Each row is a point on a landscape with many valleys, with its height.
A ball rolls from a point to whichever of its 2 nearest points has the largest drop for the distance, and stops where none of them is lower. Distance is the straight distance between rows; heights are no part of it.
J392: [129  40 135 206 145 147 117  77 144 120 124 109 112  85 135 145 141 156
 127 145 131 134 179 105 142 142 144 153 160 165 103]  height 316
J185: [ 66 195 128  90 119 181 102 114 127 145 114 181 156 113  98  77 147 150
 142 110  69 102 152 159 134 121  95 144  96 133 170]  height 413
J713: [125 171 151 110 133  93 115 137 100 143 151 106 132 149 103 121 105 105
 101 108 147 125  99 171 154 101 128 145 113 124 131]  height 534
J562: [131 121 141 185 151 154 140 163 114 177 132 118 133 108  69 139 151  89
 113 117 164 139  66 152 146  88 107 133  94  86 146]  height 322
J408: [136  71 111 110 139 153 138 141 143 135 124  62  95 108 109 152  96 130
 104 171 100 127 147  84 101 116 136  93 177 133 113]  height 693
J194: [ 98 162 182 112 130 108 111 117 100 121 169 121 143 134  87 114 110 120
  95 124 138 122 120 139 152 111 119 159 112 125 161]  height 558
J65: [141 167 123  82 105 151 120  89 152  88 124 134 148 143 146 129 119 141
 126 131 119 118 169 135 122 139 137 130 123 141 105]  height 319
J603: [ 69 171 121 141 139 205 162 143 127 162 117 178 170 107 138  81 155 124
 168 111 100 117 122  99 131 120 102 110 130 117 141]  height 461
J606: [197 163 106  81 116 107 119 113 145 115 101  88 129 163 138 177  83 114
 140 116 140 116 120 179 138 114 166  88 106 130  87]  height 279
J204: [130 143  97  54 133 144 146 207 110 163 111 128 126 137 115 117 115  97
 124 109 109 138  78 136  96 119 112 100 105 114 120]  height 265
J797: [167 137  82  71  95  83 162 143 163  99 118 149  88 153 162 122 145 138
 150 158  99 150 130 107  78 139 147  83 184 101 124]  height 187
J440: [141 131 144 151 111 146  95  51 133  97 124  96 148 137 136 136 111 149
 117 128 164 114 158 148 168 125 150 154 134 142 124]  height 669
J187: [ 84  67 132 107 123  91 149 190  96 106 121 162 107 109 168 120 141 137
 158 133 126 150 115  44  68 182 104 119 118 135 135]  height 658
J609: [ 68 135 211 107 130 120 103 151  89 113 150 156 139 104  83 112 108 136
 107 122 117 129 151  87 137 147  93 148  79 132 186]  height 653
J487: [142 102  70 139 131 151 135 177 146 163  84 169 130 128 139 143 178 113
 156 131 106 133 132 116  90 146 106 117 104 130  93]  height 836
J14: [132 140 161 187 130 134 121  63 126  97 147 100 147 134 119 132 111 118
 134 135 182 124 119 137 183 117 156 151 149 124 138]  height 681
J867: [107 150 119 106 139 153 144 133 129 151 154  97 134 111  72  93 105 121
  82 143 127  99 117 118 173  84 119 127 139  86 135]  height 423
J247: [103 123 134 192 150 202 154 124 114 146 135 140 181 109 119 131 128  85
 125 120 143 112 115 125 154 124 134 145 133 128 117]  height 193
J590: [110 141 154  72 125 106  96 147 105 124 133 129 123 135 112 130 113 143
  99 128 101 136 160 127 107 136  91 146  90 153 140]  height 298
J116: [111 142 104  79 136 183 163 179 107 120 117 156 161 145 174 139 113 106
 162 100  89 135 119 113  83 157 135 113 118 156 113]  height 708
J642: [109  97 110 109 145 202 138 144 144 149 111 106 133 111 113 136 122 137
 114 156  94 113 165  86  99 123 108 106 122 131 101]  height 728
J798: [133 137 125 142 104  59 126 115 150 112 133 183 102 127 145 116 183 159
 118 119 132 143 156 143 112 133 109 157 103 114 146]  height 732
J802: [133  35 123 184 149 163 129 118 144 144 115  74 105  78 122 146 111 136
 119 166 117 132 151  77 120 141 139 113 185 160 110]  height 375
J430: [150  76 121 226 141  94 108  75 133 121 115 163 136 125 141 158 195 158
 135 106 148 123 161 177 152 136 140 180  80 132 137]  height 759
J420: [153 110 141 223 151 152 120 128 127 165 136 133 140 114  74 155 172 111
 118 114 148 131  96 173 165  89 116 151 103  98 160]  height 376
J505: [131 125 169  94 100  72 119  77 127  81 143 115 120 144 154 116 120 157
 117 156 162 138 162 101 129 133 142 136 162 130 117]  height 111
J752: [103 148 153  67 144  67 120 188  87 141 173  98 117 148 100  89  81  99
 108 130 125 106  75 125 150 102 156 113 145 100 113]  height 647
J37: [110 130 151 186 127 147 147 110 127 111 155 184 150 116 131 132 174 116
 130 124 144 132 137 130 134 133 128 175 109 121 136]  height 68
J515: [116 144 143  72 104  74 131 169 124 109 137 178 104 143 160 108 136 128
 135 126 106 156 135 101  96 155 118 129 144 132 145]  height 616
J638: [ 83 105 144 185 150 190 129  96 114 130 132 182 181 107 116 115 187 125
 145 125 131 106 170 108 138 144 121 170  77 141 122]  height 178
J25: [149 131 157 174 110  50 135 127 116 119 136 159 107 149 174 159 162 116
 133 109 176 161 116 162 109 144 133 162 117 140 135]  height 707
J346: [174 134 113 129 119 151  95  84 151 118 118  80 136 132 122 151 106 149
 117 116 141 103 145 168 176 113 141 123 139 131 112]  height 656
J524: [129  51 142 209 143 113 132  92 135 125 127  91  95  98 124 132 118 142
 115 163 146 156 147  90 133 139 143 135 183 154 134]  height 345
J650: [121  91 114  88 114  66 150 128 145  86 121 169  86 129 181 129 152 154
 137 158 106 176 170  87  74 161 128 139 131 147 104]  height 696
J531: [116 200 101  41 133 134 143 166 136 144 137 133 121 138  97  77 101 117
 116 123  91 111 102 147 154  93 123 106 121  98 126]  height 451
J581: [107  71 112 113 116  57 149 168 122 108 126 168  84 120 172 123 164 140
 135 152 124 163 135  63  71 153 111 137 130 130 124]  height 676
J10: [ 88 172 134  76 120 154  91 138 123 132 120 174 142 128 102 105 130 142
 116 109  78 123 159 147 123 142  88 149  76 148 150]  height 377
J919: [114  81 155 236 165  98 124 147 108 148 112 127 103 125 105 150 163 103
 155 142 167 163  81 123 106 127 103 141  77 144 145]  height 539
J703: [145 136 102 103 127 112 129 179 118 165 112 129 120 135 119 142 131 101
 107 113 128 144 102 161 106 114 101 127 103 127 118]  height 291
J677: [164 145  93  87 128 141  98 114 138 160 114  90 121 132  76 126 124 157
  70 107  99 107 146 206 149  88 116 116  85 100 140]  height 512
J371: [193 104  70 142 144 134 136 172 131 172 103  88 116 129 127 159 107  89
 125 106 127 143  75 171 144 107 149 107 156 123 104]  height 363
J643: [195  98 123 195 141  89 125 108 144 146 115  88 100 136 137 158 119 152
 125 115 155 143 117 153 166 129 137 118 182 135 133]  height 240
J223: [120 191 148 100 127 113 125 160 115 154 155 143 135 131  88 108 129  95
 102  88 139 122  82 171 162  95 121 147  83 102 155]  height 501
J886: [ 98 146 114 116 131 135 110 166 135 147  98 197 131 124 127 112 173 131
 157 105  99 127 136 125  98 148  88 143  68 153 126]  height 844
J13: [139 147 165 161 135  61 109 117  99 132 126 117 115 180 152 144 112 116
 130 104 168 162 108 180 116 139 136 148 112 176 137]  height 152
J409: [ 86  93 145  72 132 130 135 207  80 126 114 127 123 120 134 119 104 132
 140 128 110 134 113  60  78 176  89  84 110 131 136]  height 692
J406: [118  64 121 168 147 176 139 140 131 160 115  75 127  83  98 133 110 120
 109 160 130 117 129  83 134 124 119 103 169 128 117]  height 404
J716: [154 115  60 149 121 165 150 148 183 167  92 172 115 104 125 112 180 137
 160 142  77 125 137 113 128 124 118  98 183 102 120]  height 315
J530: [ 96 155 182 115 119  87 147 164  83  92 199 133 141 149 156 101  85  82
 155 121 146  92  70 103 161 138 187 120 158 107 133]  height 615
J141: [140 124  78  74  96 128 186 168 112  87 134 165 124 160 189 129 126 117
 170 119 102 137 100 101  66 156 161  96 176 135 121]  height 90
J641: [ 95 142 142  89 136 127  82 146 103 155 137 118 133 122  74 117 125 148
  85 118 112 128 140 141 121 116  76 144  66 133 154]  height 336
J100: [ 90 168 104 112 120 143 187 136 142 119 149 160 131 120 161  70 129 126
 151 145 110 111 110  77 134 117 133 103 194  90 147]  height 519
J183: [103  85 109 108 155 200 150 171  98 136 103 114 149 128 154 156 114 113
 159 135 109 127 127  86  60 164 116  95  98 153  90]  height 657
J809: [125 159  86  72  98 115 175 154 142 104 115 176 102 142 182 105 140 131
 186 141  84 143 108 112  77 145 142  89 190 112 140]  height 143
J177: [176 174 120 112  98 101 110 105 135 103 111 121 153 166 163 144  95 111
 146 122 186 108 107 157 168 112 160 114 115 135  94]  height 575
J334: [112 128 136 136 120 115 159 172  98 129 153 142 137 136 150 131 124  72
 131 112 150 138  76 119 112 135 135 136 146 123 137]  height 651
J676: [130 161 100  73 137 173 114 142 133 164 113 111 142 122  76 111 117 123
  83 109  98 118 129 176 138  92 112 130  80 120 117]  height 542
J926: [ 90 126 141 108 145 155 110 146 111 166 132 102 132 103  57 113 128 131
  84 139 129 125 121 113 130 106  77 132  87 106 143]  height 368
J268: [ 58 184 121 110 134 199 131 128 127 173 103 180 152  96 103  72 164 149
 168 124  77 104 141 127 134 111  85 117 116 115 151]  height 421
J728: [133 113  92 143 122 124 143 159 157 155 122 156 104 114 111 116 166 131
 115 150 117 134 128  92 118 116 100 116 157  87 140]  height 765
J80: [ 85 121 107 122 134 162 155 197 119 157 114 153 124 114 137  99 157 124
 165 122 123 129  84  75  90 157  75  89 115  87 133]  height 729
J181: [101 126 170 196 137 175 143  54 113  86 144 121 170 115 140 125 108 108
 132 137 167 125 140 124 166 141 165 166 151 151 117]  height 668
J901: [182 155 101 143 130 159 103  94 134 124 102  79 147 151 140 157  74 109
 148 107 160 108 108 193 185 116 167 123 121 156  84]  height 513
J286: [168 137 112  87 119  97 106 103 154 111 104 116  99 152 126 180 128 165
 112 129  94 131 191 163  80 136 129 110  80 141 118]  height 194
J235: [126 143 170 117 117  89  97  65 120  94 144  76 130 155 126 115  87 152
 114 158 170 113 150 111 156 113 151 129 155 137 116]  height 126
J660: [131 125  81 147 127 197 153 136 173 162 116 152 132 101 105  97 158 139
 131 139  89 108 140  98 151 111 114 107 181  92 127]  height 353
J28: [133 149 147  52 130 103 107 133 116 112 126 101 115 156 126 167  96 136
 111 133  93 144 165 146  85 139 131 129  98 171 113]  height 258
J589: [195  97 124 117 138 134  91  74 180 117 106  74  92 127 121 211 118 191
 133 113 109 110 192 166 108 135 161  97 117 147 124]  height 285
J753: [110 168 188  64 124  56 101 157  98 119 170 114 128 160 110 100  91 117
 110 115 123 113 116 123 152 121 137 126 140 115 132]  height 641
J817: [127 129 124 111  81  55 160 182 138 128 156 182  85 136 160  98 170 113
 147 124 122 149  90  97  85 145 126 124 169  96 162]  height 578
J329: [136 157  97  60 123 132 145 181 128 119 111 172 134 155 158 152 119 106
 160 106  79 153 122 141  65 166 135 108 101 157 119]  height 735
J635: [118 123 120 147 136 170 145 125 122 132 126 109 151 126 136 140 106  98
 114 134 132 123 127 124 133 128 134 136 148 140 105]  height 253
J189: [110 122 155 204 142 183 118  93 117 122 153 179 178 115  99 128 186 111
 130 124 140 112 142 146 147 121 133 179  77 117 152]  height 122
J541: [148  99 138 157 102 149  96  29 165  84 136 131 148 101 132 124 154 187
 120 130 164 116 175 124 181 139 150 157 149 102 140]  height 719
J580: [176  94 128 131 123 121  79  66 149 119 105  71 101 134 134 169 119 199
 111 125 121 106 185 181 132 122 136 116 115 143 141]  height 311
J333: [ 95 154 134 108  83  93 179 167 135 133 156 189  95 120 161  77 156 124
 171 128 104 137  86  85 105 134 129 118 185  90 178]  height 559
J547: [ 99 126  87 133 132 160 150 160 135 156  84 195 128 121 159 104 186 130
 194 134  93 127 137  95  85 148 104 112 113 135 108]  height 872
J828: [220 102 111 148 146 133 111  98 177 131 130  62 116  95 135 164 113 177
 145 121 133 110 115 132 178 122 140 111 198 141 109]  height 226
J691: [121 132 104  25 130 127 152 202 100 134 135 125 122 148 123 119  93 110
 131 127  80 134  93 105  86 129 131  86 130 119 132]  height 195
J634: [100 132 142 150 153 175 161 174  97 164 134 120 152 103  90 119 123  70
 129 114 164 128  48 128 143 108 120 123 103  91 133]  height 257
J457: [ 86 104 161  96 107  71 126 196 104 117 133 185  97 127 152 111 135 122
 146 115 112 156 130  72  94 171 104 135 106 135 163]  height 637
J266: [206  79  84 152 129  94 133 145 157 143 111 108  98 116 145 170 141 144
 118 128 123 142 128 130 133 130 130 110 186 114 117]  height 235
J617: [151 102 144 218 127  73 125  89 122 114 114 157 113 137 163 163 170 138
 137 111 174 156 140 173 129 140 141 172 107 144 125]  height 730
J789: [108 180 160 110 117 111 137 128 100  89 186 135 155 151 171 106  74  97
 168 137 180  84  89 101 178 138 181 127 143 114 107]  height 603
J123: [109  82 173 207 152  68 131 129 109 121 139 143  99 115 112 150 172 130
 130 152 158 162 114 115 107 114 108 159  89 132 161]  height 493
J700: [118  93  98  84 131 158 162 184  93 117 116 142 141 145 168 160 115 117
 157 125 100 146 113  92  46 167 133 104 123 160 110]  height 682
J537: [132  91 145 252 163 130 117 115 116 156 118 128 124 133 100 156 152 120
 137 127 162 160 108 148 136 114 123 155  96 152 150]  height 585
J423: [165 135 138 102 100 123 124  78 138  75 104 115 146 158 188 162  95 122
 157 137 169 138 145 129 120 149 174 126 139 168  79]  height 694
J715: [110 173 117 110 121 142 138 143 142 158 147 142 127 121  75  90 143 121
  93 124 120 114 106 135 153  89 100 130 125  85 155]  height 445
J856: [162 125 116 128 121  86 101 100 129 113 103 127 116 148 152 167 138 157
 108 120 125 135 170 180 100 138 118 143  87 152 116]  height 238
J68: [ 73 149 176 126 129 130 100 134 117 112 150 185 141 110  91 101 152 142
 124 116 110 123 146 113 135 133  90 169  67 118 187]  height 636
J3: [129 126 150 147 142  81 115 131  87 121 130  98 119 177 160 130  85  93
 139 123 157 171  98 148  99 152 149 139 140 194 123]  height 103
J311: [150 105 136 121 143  93 115 106 132 129 132  38  90 154 114 125  75 137
 109 169 129 129 135 117 135 106 153  93 184 142 113]  height 175
J573: [232 100  88 132 131 112 127 123 186 140 123  94 110  93 131 164 143 177
 124 120 109 119 125 134 162 127 126 103 196 110 119]  height 197
J471: [170 139  88  92 115  92 140 163 135 117 104 154 120 159 165 175 137 105
 140 115 105 158 131 162  57 155 135 112 105 149 105]  height 762
J309: [168 127 105 190 141 181 116 106 134 137 105 100 160 136 142 156 100  91
 147  96 152 124 105 178 177 132 161 142 152 163  85]  height 472
J115: [ 90 166 101 137 122 183 146 113 157 155 115 177 137  98 107  74 166 147
 143 143  90 111 145 123 145 105 103 122 157  96 153]  height 385
J322: [167 113  94 164 144 149 129 128 124 144 110  80 128 146 138 149  84  84
 139 117 142 137  90 161 159 121 162 123 161 149  97]  height 426
J858: [136 115 117 191 130 108 130 171 117 170 117 151 126 136 130 164 163  89
 130 106 159 150  87 158 114 124 114 150 103 130 124]  height 290
J353: [ 71 109 181  90 127 116 136 187  78 119 132 138 136 109 133 113  92 119
 124 122 118 133 124  62 110 172 109 104 117 137 162]  height 680
J58: [ 91 100 125 188 158 223 177 141 104 156 127 117 186  91 126 123 121  88
 133 128 149 105  98  88 145 133 137 101 145 111 116]  height 129
J2: [192 138  67 114  93  71 152 150 180 127 104 156  86 136 151 127 158 125
 135 133 109 143 119 135 104 127 127  82 177  81 128]  height 223
J877: [148 158 127  65  84  34 134 166 144 111 141 162  92 157 161  95 152 131
 140 125 112 148 114 117  91 142 129 102 170 104 141]  height 598
J960: [172 128  54 124 110 136 156 164 173 142 107 152 109 130 136 126 154 114
 138 131 100 136 112 125 115 125 128  93 177  92 119]  height 264
J940: [127  93 164 250 160 165 143 106 119 132 137 127 147 109  95 141 140  94
 140 148 157 146 101 133 150 116 143 145 131 141 148]  height 622
J193: [ 86 172 151 127 106 117 196 147 142 116 178 171 118 109 149  64 150 113
 165 137 112 113  81  76 142 114 144 107 184  69 181]  height 540
J619: [135 120 151 147 103  58 151 159  96 113 167 134 112 154 168 135 133  79
 149 114 167 148  65 124 102 139 162 138 167 122 138]  height 672
J670: [159 167 128  84  69  99 117  71 169  79 117 151 142 145 159 106 127 156
 140 145 165 120 148 107 149 117 147 110 141 116 117]  height 710
J540: [190 147  92  79 120 141  92  93 169 136 116  68 122 128  86 132 103 171
  89 111 104  85 146 186 172  89 137  98 106  90 139]  height 494
J618: [111 124 152 145 159  99 125 139  97 165 139  70 111 140  80 109  89  99
 102 142 150 147  85 140 137  93 130 117 136 136 142]  height 597
J887: [133  98 129 170 141 168  80  74 130 147 129  78 139 120  92 135 124 159
  93 119 126 106 162 171 166 111 129 152 117 132 158]  height 623
J448: [138 113 128  93 128 143 131 112 145 105 131  79 105 134 129 155  97 138
 109 164 107 127 172 106 104 124 144 114 159 138 103]  height 679
J736: [ 80 169 148 136 111 126 110 106 145 118 144 202 127 107 102  86 179 152
 139 126 101 123 142 136 133 124  98 165  95 106 191]  height 617
J916: [107 170 190  72 111  55 105 157 104  87 177 140 136 166 151  95  87 112
 147 113 145  99  99 103 161 139 172 118 153 108 120]  height 628
J777: [116 120 152 154 137  95 141 151 104 145 154 107 122 125 106 130 121  91
 111 139 154 144  85 119 126 107 121 133 145 116 149]  height 624
J294: [116  72 100 100 139 186 166 157 134 135 119  87 124 109 132 143 106 130
 122 168  95 122 142  64  78 135 129  78 159 124 113]  height 711
J53: [123 114 158 192 139  93 117 120 117 126 146 157 120 122 102 147 189 141
 111 132 147 137 127 149 128  98 104 167  73 105 177]  height 452
J965: [160  98 129 201 141 111 114  98 129 142 106 103 107 147 140 156 122 140
 127 121 153 151 139 165 136 133 134 144 136 166 127]  height 186
J368: [106 113 188 226 149 169 152  78 111  89 157 152 163 104 127 135 141  92
 138 143 160 140 117 139 148 124 151 169 126 142 142]  height 650
J48: [227 125  94 111 121 128  93  93 174 139 119  80 134 108 106 151 108 190
 117 100 127  81 122 181 192 101 129  91 130  96 134]  height 480
J689: [119 142 111  77 158 139 142 163  85 143 140  77 130 143 124 112  60  82
 121 138 129 112  82 147 141 105 163 116 128 135  93]  height 529
J883: [112 131 129 134 159 131 131 135  96 144 140  64 128 146 111 106  61  81
 121 142 141 131  86 142 147 112 156 121 142 163 110]  height 565
J357: [102 144 128 158 115 149 111  79 148 110 145 181 145 114 109  95 180 154
 116 130 120 119 166 137 141 128 118 168 105 102 165]  height 602
J350: [152  76 111 179 152 185 117 122 153 166 131  91 138  74  85 140 136 141
 107 132 114 105 137 101 173 115 115 131 175 119 121]  height 431
J240: [142 143 138 123  79 125 105  40 165  76 133 155 154 127 145 105 144 170
 132 136 175 125 162 119 167 129 146 141 136 109 137]  height 715
J513: [134 157 143  81 113 112 131 117 120  87 136 123 140 155 166 131  98 120
 127 132 139 130 141 118 126 145 142 133 152 142 105]  height 297
J708: [ 90 200 134  65 121 142 135 155 132 134 125 165 134 128 124  82 114 131
 140 110  80 124 126 127 142 125 107 124 132 130 159]  height 386
J246: [ 78 116 202 104 127  88 122 148  87 108 151 145 127 110 123 119 107 128
 113 133 122 141 149  76 117 156 114 143 120 149 159]  height 666
J63: [179 140 138  92  83  78 119  86 145  85 111 130 139 154 180 143 118 140
 147 138 187 141 141 120 134 127 161 112 143 137  98]  height 702
J962: [191  74  71 158 134 115 138 184 137 176 105 112 105 123 126 169 146 110
 123 118 130 151  88 142 124 119 123 105 165 110 120]  height 294
J244: [ 95 146 120 118 131 104 107 194 138 158  91 188 106 126 111 114 187 126
 169 100 112 126 101 119 101 151  59 133  49 118 134]  height 813
J413: [136 123 137 110 130 176 114  80 142  97 126  62 122 134 131 151  76 128
 121 149 121 106 166 125 135 115 159 119 153 160  95]  height 667
J459: [124  48 109 196 140 109  99  63 137 114 116 153 132 112 140 141 200 162
 129 117 125 119 190 138 151 137 142 181  88 145 114]  height 785
J659: [205 102 110 126 141 157  99  95 176 129 122  67 111 105 117 184 115 166
 131 114 103 106 159 151 145 122 150 104 157 148 107]  height 256
J252: [ 76 142 168  93 132 157 153 122 105  97 145 129 160 115 161 110  89 127
 115 128 109 120 161  84 120 153 128 137 138 159 126]  height 321
J663: [140  93 122 175 129  91 131 131 111 133 110 123 105 140 158 161 136 109
 131 133 151 165 126 136  98 142 132 152 141 157 112]  height 116
J947: [ 86 105 133 107 140 142 150 187 100 149 128 123 130 105 113 111 123 119
 124 139 136 128  93  70  95 153  83  98 118 101 138]  height 709
J578: [128 138 156 190 140 104 121 135 102 146 135 136 128 144 125 155 135  94
 127 111 162 156  99 170 124 122 126 158 102 154 143]  height 218
J257: [117 132 141 116 108 192  97  38 146  76 133 109 159 124 148 122 111 156
 118 137 141  98 193 129 150 136 149 152 128 146 108]  height 677
J875: [ 99 119 116  80 160 213 144 177 106 167 102 101 150 112 109 121 111 117
 128 127 112 123 114 104  96 139  97  90  89 120  95]  height 610
J996: [170 103 116 178 150 155 111 100 154 150 156  85 132  84  75 136 132 163
 102 122 125 100 120 133 209 103 125 139 180  92 153]  height 449
J669: [179 131  74  93 124 144 147 144 165 125 105 126 121 146 134 178 127 111
 135 129  89 138 139 144  89 140 153  97 132 123  97]  height 357
J665: [ 79 162 131 144 110 118 130 183 144 173  94 211 103 104 129  98 206 124
 207 112 104 126  86 122 106 146  76 128  88 104 153]  height 779
J17: [ 75 101 129 113 165 211 146 170  88 143 103  90 167  98 141 128 109 127
 142 129 118 114 119  75  87 173  95  71  93 131  97]  height 634
J391: [145 117 131 149 130 111 126 106 110 111 119  95 119 156 167 149  95 105
 137 141 155 158 125 140 112 144 153 138 159 172 100]  height 56
J260: [ 92 142 133 120 135 183 146 120 122 122 134 141 163 116 137 117 118 122
 114 129 115 118 153 106 126 134 119 144 128 146 117]  height 293
J799: [161  87 135 171 141 104  91  77 133 143 111  68  91 145 115 144 111 196
  97 133 136 124 162 174 144 116 123 132 137 147 162]  height 310
J297: [ 93  65 137 201 148 168 119  85 121 128 122 147 148  94 120 129 169 135
 131 142 133 113 180 100 136 144 131 170  99 154 105]  height 234
J454: [ 96 129 140 131 123 139 104  77 126 102 150 143 144 119 121 109 145 162
  97 138 121 118 183 121 130 134 116 171 112 130 146]  height 589
J143: [138 119 126 168 142 159 109  87 131 135 132  68 128 123  98 131  93 127
 103 131 140 116 134 148 176 107 139 141 154 140 127]  height 640
J874: [ 98  70 144 194 147 145 109  76 116 119 119 114 122 112 130 139 129 143
 123 147 138 138 176 116 120 143 136 169 120 183 111]  height 280
J866: [134 125 142 147 144 156  94  69 139 112 129  38 115 148 117 124  57 133
 123 143 141 116 143 137 166 113 161 118 151 180 109]  height 655
J243: [126 107  88 112 125 154 145 149 160 146 106 141 112 116 124 119 150 145
 126 163  88 133 156  86  95 123 104 108 145 115 119]  height 750
J298: [108 127 143  82 143  90 126 166  92 154 147  78 122 138  98 110  88 100
  97 141 126 130  96 120 124 104 128 112 146 125 123]  height 625
J482: [118 175  99  61 149 151 154 179 106 147 150 110 132 130 114  81  80  97
 116 127 118  96  83 135 163  98 152 120 116  96 106]  height 486
J140: [190 172  84  75 122 126 136 121 165 118  98 111 132 160 128 191  95 103
 138 103 106 133 127 176  95 140 165  89  94 124  91]  height 314
J103: [129 117 171 121  94  68 108  42 126  73 137 138 130 139 163 124 134 175
 123 140 194 151 166 124 144 138 145 153 130 134 125]  height 95
J834: [ 89 117 120 145 152 199 167 177  97 163 128 127 171 108 129 120 119  86
 137 111 151 117  69 104 120 135 116 108 116 105 119]  height 196
J291: [168 132 140  99 134  78  99  97 135 131 115  44 100 177 118 142  82 161
 116 149 143 121 139 156 140  95 152  87 146 143 112]  height 204
J699: [138 197 135 103 101 113 116 117 122  98 154 137 159 159 158 115  89 102
 153 126 185  90  94 137 185 116 163 131 118 124 100]  height 590
J230: [ 92 200 103  59 128 176 141 133 150 138 124 135 133 120 100  76 113 144
 133 138  68 104 134 136 146  98 111 109 135 114 140]  height 419
J961: [132  97 100 184 121 122 119  90 154 122 121 192 132 116 138 123 201 151
 135 119 125 127 173 136 141 142 129 166 107 122 119]  height 809
J157: [140 140 118 145 109  93 140 127 155 125 143 156 110 125 119 119 165 134
 109 134 136 139 138 124 134 117 113 141 144  92 150]  height 749
J293: [116 127 100 156 125 122 111 128 140 135 112 186 134 123 129 120 189 138
 125 117 117 123 158 136 111 136 102 163  78 138 120]  height 831
J325: [ 95 124 203 145 125  90 156  97 114  79 181 147 128 108 129 110 135 127
 112 158 156 143 139  87 133 133 143 150 155 114 155]  height 51
J514: [120 139 187 141 107  83 130  66 128  73 167 154 127 130 144 116 151 144
 125 138 178 147 143 117 149 134 142 163 140 117 148]  height 76
J102: [ 97 116 189 174 127 125 168 118 119  89 169 175 134  98 140 126 158 111
 129 144 146 144 122  98 126 134 133 162 125 116 154]  height 13
J724: [105 120 132 151 131 171  80  82 113 131 134 114 157 124 101 129 135 140
  93 123 122 109 170 163 136 120 119 171  90 141 145]  height 606
J983: [103 132 156 124 122 102 108 102 114 118 159 118 122 121  93 119 132 156
  79 146 132 127 163 119 128 115 104 160 121 119 163]  height 576
J657: [ 87 129 147 117 156 155 133 138 102 165 141  73 135  98  59 100  87 108
  82 150 137 113 104 113 149  95 112 120 119 113 134]  height 398
J831: [120 117 180 156 116  62 147 151  98 112 161 163 111 133 163 145 147  94
 144 116 162 163  99 119  98 151 139 163 127 139 149]  height 689
J600: [182  64 120 185 144  98 108 106 149 150 116  84  89 111 121 160 132 188
 111 134 127 131 151 140 151 123 121 131 174 137 140]  height 277
J370: [107 191 124  68 112 166 103  98 142  98 126 153 152 138 123 102 121 150
 124 116  88 109 166 155 127 135 115 139 105 147 135]  height 343
J8: [151 169 115  48 122 115 123 117 158 104 119 120 112 156 123 182 109 142
 127 129  90 140 176 141  65 153 152 105  92 146 111]  height 224
J29: [141  95 127 205 144 134 100 102 127 147 139 139 139 111  82 145 180 152
 103 126 135 116 143 158 161 102 112 161  95  92 176]  height 415
J443: [141 122 146 103 105 163 113  48 146  67 118 108 140 139 170 153 103 150
 137 143 153 128 185 121 129 145 164 141 137 169  84]  height 684
J6: [151 159 134  72 121  81 115 129 118 110 136  89 129 171 145 134  87 111
 131 143 147 116 111 141 136 120 153 108 143 132  94]  height 271
J738: [105 146 121  71 151 195 128 166 110 169 111 113 156 120  92 116 107 111
 106 114 108 123 116 139 121 110 102 122  76 131 107]  height 577
J726: [ 96 168  99 130 123 183 176 133 140 134 130 170 154 122 162  86 143 119
 156 123 103 116 127 103 130 125 132 118 164 110 129]  height 495
J274: [176 147 129 122 100  64 119 110 127 105 111 139 124 159 171 158 133 134
 123 110 158 143 141 172 109 141 131 127 110 142 107]  height 278
J378: [130 128 119 141 138 124 122 195 102 185 108 140 124 133 112 151 153  88
 125  96 159 150  70 164 105 128  94 137  69 123 117]  height 203
J5: [122 118 121 109  99  48 133  95 159  81 126 191  87 124 173 110 176 169
 141 137 126 168 170 119 107 154 122 145 116 132 116]  height 714
J203: [175 148 120  76 124  83 118 128 130 126 119  83 109 166 125 155 102 135
 105 134 126 128 134 168 122 107 137  97 129 122 109]  height 239
J242: [109 133 171 136 150  81 107  90 112 119 152  47 114 158 103  91  65 126
 108 167 149 121 125 115 148 112 157 109 167 152 121]  height 147
J81: [ 82 130 116 115 127 158 154 163 126 131 117 184 138 117 166  97 145 136
 166 124  98 139 129  82  93 153 106 122 132 136 130]  height 896
J948: [197 107 105 146 137 122 102 103 157 153 126  72 115 112  99 150 122 181
  99 114 128 101 126 161 189 102 124 116 170 108 144]  height 465
J714: [133 191 106  96 115 122 113 128 137 145 139 132 139 135  86  97 131 126
  88  97 126 108 112 188 161  97 111 134  89  93 148]  height 470
J270: [174 118  65 133 130 125 130 173 140 153  86 157 130 143 146 177 156  97
 137 114 102 144 131 168  78 139 126 114  92 143  90]  height 796
J572: [171 177  98 122 122 139 122 122 132 127 112 116 155 150 140 147  99  92
 122  96 155 114 103 194 166 118 146 127 108 128  88]  height 547
J215: [ 71 142 121 130 118 144 152 193 124 166  99 192 110 106 153  91 179 135
 206 115 102 129  85  88  93 153  81 101 121  97 154]  height 751
J38: [ 98 173 136  65 127 149 149 155 115 109 143 147 151 140 152 101  90 115
 133 111  99 119 132 107 131 140 131 123 137 140 132]  height 350

Where does a ball stop that starts at each point below?
J187: J102
J240: J286
J753: J573
J181: J58
J294: J286
J886: J286
J541: J286
J185: J102
J17: J102
J883: J58
J669: J102

Call two points neighbours if one is among the 2 nearest of the other. Go from one point of each pair to the other, from neighbour to neighbour, staying as low as possible. Name the highest point that can't be avoided.
J573 and J286: J14
J573 and J378: J580
J391 and J378: J858
J102 and J141: J268
J378 and J691: J703
